Each scene shows the same named points in several views. A view is turned or mirrored, shifted and resized as a whole, has a little noise and may leave points out.

Scene 1
View 1
(202): [ 39 -48  -7  22 -27 -33 -15  39 -46 -46  32   8   9 -35  29  21  11   3
  76   0 -34  36 -12  44]
(192): [ 17 -33 -23  -3 -15 -44 -32  52 -22 -24 -16   4  10 -14  24  -2 -11   4
  47  17  -6  55  11  22]
(287): [ -1  25  -5 -19  33   3 -20 -46 -10   1  16 -10  24   9  -8  15  -4   9
  11  -2  38  26  20  18]
(201): [ 50  -2   3 -22   4 -69  -1 -24 -23 -20  43   7  37   1  30  31   2  11
  36  -3   9  15   4  40]
(174): [ 20 -19  -8  10  10 -10 -24   7 -21  -3 -10  -2   4  -6  11  12 -21  10
  27  17   5  40  20   2]
(168): [  5  -5 -27 -20  -1 -23 -13  11 -22 -17  21 -20  32 -13  21  12  10  -7
  33  -1  -2  18  -3  28]
(212): [ 16  -4 -21   0  -5  -1 -14 -12 -42 -25  30 -13  31 -25  16  30  10 -17
  39 -11  -2   7  -9  49]
(133): [ 32 -12 -26 -10 -17 -40 -28  16 -39 -20   3   1  30 -21  30  24  -5 -14
  36  -6   9  34   6  55]
(167): [-14   1  -9  -4  33  18 -14 -12  -5   1  16 -24   9   4  -6   2   1  14
  21  11   9  27  14 -13]
(94): [ 33 -26 -26   4 -15 -43 -23  23 -31 -17 -26   1  23 -17  33  15 -29 -10
  29  24  -4  22   6  20]
(242): [ 36  -3  13  10  15  -7  -6 -42 -35 -19  51   4  16 -11   4  38   7  13
  43 -11   9  19   4  38]
(46): [  3 -28 -33  12 -14   1 -26  36 -34 -22 -13 -15  15 -28  19   8  -8 -16
  40  15 -16  24  -2  19]
(282): [ 32  15 -15 -35   2 -61 -30 -14 -22 -12   4  11  37   1  20  19 -10   0
  21  -8  41  42  21  56]
(267): [-32 -13 -15  35  28  75 -16 -11 -22  -8   2 -32  -5 -15 -20   3  -4   2
  29  22 -14  11   0 -23]
(158): [ -7   6 -12  -3  16   6 -22 -19 -22 -20   7  -6  18  -7  -8   5  -4   4
  31   8  16  26   7  21]
(122): [-17  -3 -25 -11  22  -2 -21  10  -3  -1 -20 -22  15   4   2 -10 -15   5
  13  28   9  29  16 -17]
(127): [ 18 -19   4  -7  25 -27 -22  20   0   7  10  -2  -5   9   9   2  -5  32
  29  11  10  68  35 -12]
(191): [ -3   5  -1  -9  37 -18 -24 -18   5   1 -27   3   6  22 -11 -11 -33  28
  10  37  30  42  32 -23]
(7): [-28 -36 -13  51  17  52 -18  14 -19 -23 -34 -17 -16 -14 -18 -15 -30  10
  37  57 -30  13  -2 -46]
(5): [ 17 -24 -20   2  -2 -25 -16  23 -22 -14  -4 -10  16 -11  23  10 -12   2
  33  20  -9  26   5   6]
View 2
(267): [-27   7   1 -23   8   2   9  13  23  13 -17 -24  38  -7  21   2  -8  12
   0  23   6  -8   8  14]
(46): [-20  12  -6 -19   3  -6  21   5   8   4  16 -21 -11  -3  12  14  19   7
   3   0   6  -7 -14  16]
(202): [-10   9 -24 -20  -1   4  11  16  -1 -24  44 -19 -24  -9  17  19   9 -18
   2  -9  21 -19 -25  23]
(158): [-11  -3  -2  -1   0  -5   9  22  -3   7   0  -6   2  -4  19  -5  -1  -4
   8   9  -4  -7  -5  10]
(242): [ -4 -22  -8   8   3   5  -8  32  -5  -5  17   1  -1 -17  21  -3 -10 -22
  -2  10  13 -13 -10   9]
(94): [-15   1 -16  -6  -3 -12  12  13  12  11  19 -11 -29   5  -1   9  34  -1
   8  -9  11   3 -17  13]
(167): [ -3   6   1   0   2 -10   0  18  15  16 -11 -15  16   0  14 -11  -4  -2
  16  16  -3 -10   1   6]
(168): [ -3   1   1   5   8 -14  14  11   1  -2  19 -15 -13  -2  10  -1   3   1
   8  -1  -5 -14 -18   7]
(127): [ 11  22 -12  -3 -12 -10 -13  19  18  19   1 -13  -7   0  11  -6  13 -23
  31  11   8  -9  -6   8]
(7): [-38  16 -19 -39  -5   2  15  16  36  14 -19 -28  32  12  12   6  11  14
   8  12  13   1  10  25]
(191): [ -5   7 -11   2 -16 -13  -4  30  15  33 -24  -1   3  15   7 -18  15  -9
  30  11  -5   7   7   8]
(201): [  7 -22 -14  24   1 -11  -5  31  -4  -9  28   1 -26  -1   5 -11   2 -22
   9  -7   5 -12 -20   5]
(212): [-12 -15   2   2  12  -3  13  16  -9  -6  23  -9  -9 -16  18   6  -2  -1
  -8   3   2 -13 -16   9]
(174): [ -9   6 -12  -8  -6  -5   0  19  13  18   1 -10  -7  -2  10   2  19  -9
  14   7  11  -1  -5  11]
(287): [ -1 -12   8  17   1 -10  -3  27  -5  21 -12   4   5  -7  18 -17  -4  -8
  12  17 -10  -4   0   0]
(5): [-10   6 -14  -8  -2 -10   9  15  13   4  16 -16 -15   4   5   4  17  -3
  11  -4   8  -6 -13  14]
(192): [ -6  23 -17 -16 -10 -10  14  11   4   5  20 -17 -29   5  10  11  27 -10
  22  -7   5  -6 -18  17]
View 3
(133): [-12 -14  24  -4  25 -12   8  -8  11 -28  23 -38  -5  -9   1   5  -5 -18
 -14  50 -14 -22 -19  30]
(202): [ -3 -17  12  47   3  -9  33  -5  19 -12  -8 -50  -5 -35  -3   4  11 -24
   0  70  -4  -1  -6  42]
(242): [-21 -17  32  -2 -12  13   0   8 -11  -9  -8 -20  -5 -15  37  36  25 -32
 -22  28   7   9 -18  26]
(94): [ -4  -5  19  12   7 -16   6 -15  19 -20  17 -26 -11  -7 -15   2 -36  -1
  -5  32  -8 -34 -15  25]
(192): [ -6  -4   7  28  12  -9 -10  -4  36 -16  10 -40  -7 -16  -7 -16 -27  -5
  -7  46 -27 -24  -7  41]
(212): [-21 -14  19  -5   1   4  20 -13 -14 -29  11 -32   4 -16  21  27  25 -31
  -7  38 -18 -14 -15  27]
(46): [-11   1   4  19  -4  -2  14 -23  11 -22  12 -41   1 -20   1   7  -9  -3
  10  29 -38 -37 -14  41]
(191): [-26  10  15  -6 -23  16 -65  11  18  -8   6  -1  -6   5  26   7 -46  -1
 -22 -18 -28 -24 -10  28]
(167): [-23   0   5  -4 -25  32 -35  -9   3  -7  -2  -5   6  -9  34  13   4 -10
 -13  -6 -41 -26  -6  31]
(174): [-11   0  20  10 -11   8 -19  -2  18  -4   3 -22  -8 -10  14  10 -19   3
 -11  11 -19 -25 -19  36]
(122): [-21   7   0  -2 -15  16 -37 -15  13 -16  10  -8   4  -3  15   0 -25  -2
  -8  -5 -47 -41  -5  30]
(5): [ -8  -5   9  15  -5   1  -4 -15  17 -14   5 -21  -4 -13  -1   2 -16  -7
  -6  26 -20 -29  -7  28]
(158): [-29  -2  12  -4 -13  11 -20   0  -4 -23   8 -24   4 -10  31  21   0 -23
 -11  14 -30 -15 -12  33]
(201): [-14 -29  30  -6  13  -1  -7   4   2 -19   3  -3  -7  -1   9  11   5 -42
 -37  47  22   5   0   6]
(7): [-19  28 -12  45 -68  16  -9 -21   6  -6 -11 -26   4 -28  16  23 -34  17
  28 -27 -53 -41 -10  49]
(267): [-24  16  -1  15 -54  34  -6 -22 -11  -5  -9 -24  10 -26  40  34  11   6
  17 -21 -59 -36 -19  48]
(127): [ -5  -7  16  12  -4  24 -47   7  37  13  -8 -11 -10 -10  20 -12 -11   2
 -27  15 -23 -19  -6  38]
(282): [-23 -18  34 -26  33  -8 -29  13  12 -30  27 -23  -8   7  16   4 -14 -29
 -37  42  -4  -8 -17  21]
View 4
(122): [  4  18   4  22   5 -13  -1  17  13  -1 -37  -3 -14 -19 -16 -24  -7   8
  28  11   4  -4   2 -27]
(282): [ -5   0  17 -17  27 -10 -38  -9  -3  -8 -35  41 -48  -2  18   5 -14 -32
 -25  10   9  15  13   2]
(127): [  6   0 -13  -1   0 -28 -13   3  41  -2 -17  24  -6 -27  -3   0 -13  13
   7 -24  -7  -6   3  -6]
(94): [ -7  21 -20   0   4 -27 -26  -4 -22  13 -28   9 -23 -17  -8   0 -17 -18
  -9  33   4 -41  20   9]
(242): [ -8  -7   0  12  33 -26   1 -30  14  11  20  17 -45  24  34   0  30 -27
 -16  -7   8   3   9   2]
(267): [  5  14   9  53   5 -27  44  -3  21  16   1 -33  -9  21 -16 -38  29  17
  43  10 -16 -22  -7 -35]
(201): [-15   4 -16  -6  38 -17 -31 -15   3  11  -1  28 -48 -14  39  14  15 -35
 -28  -2  35   8  15   7]
(212): [-12  19  11   8  27 -16  -1 -28 -11  33  -5   2 -48  24  18  -1  31 -23
 -18  17   4 -15   1 -11]
(133): [ -8  19   6 -14  16 -20 -26 -23 -18  21 -24  21 -44   3   7  12  -2 -24
 -30  23  -5 -23   8   3]
(167): [  3   9   6  28  13 -14  11   6  30   5 -16  -2 -17  -2   0 -24  15   8
  26  -9   5   7  -3 -28]
(287): [  2  -6  22  23  25  -4  -2   2  22 -14 -20  19 -34  18  16 -28  12 -16
  13  -6  11  33   5 -21]
(7): [  7  13 -10  51  -3 -48  40   9  12   3   6 -46   3 -15 -34 -31   0  23
  55  33 -15 -50   5 -28]
(192): [ -2  20  -4 -18   4 -36 -23  -9  -2  16 -25   8 -24 -35 -15  20 -23   2
 -13  22 -15 -42   3  -1]
(5): [ -5  21 -14   6   8 -26 -11  -4  -1  18 -18   1 -22 -19  -4   0  -1  -4
   0  16   3 -30   8  -6]
(46): [ -5  31   1   6   4 -28   0 -14 -14  30 -21 -11 -25  -3 -16  -2   4  -1
  -2  32 -15 -46   0 -12]
(168): [ -9  28   5   1  22 -10 -12 -11  -4  30 -25   4 -39  -7   8   3  17  -9
 -11  12  10  -9  -5 -17]
(191): [ 11 -12   2  24   9 -22  -6  25  30 -36 -25  12 -11 -25  -9 -28 -25   1
  36   2   8  14  16 -17]

Which points are out of place in each view (at most two, in the order of its rows)? Write - if all are in place.
view 1 => (94), (158)
view 2 => (5)
view 3 => (133), (267)
view 4 => (242)
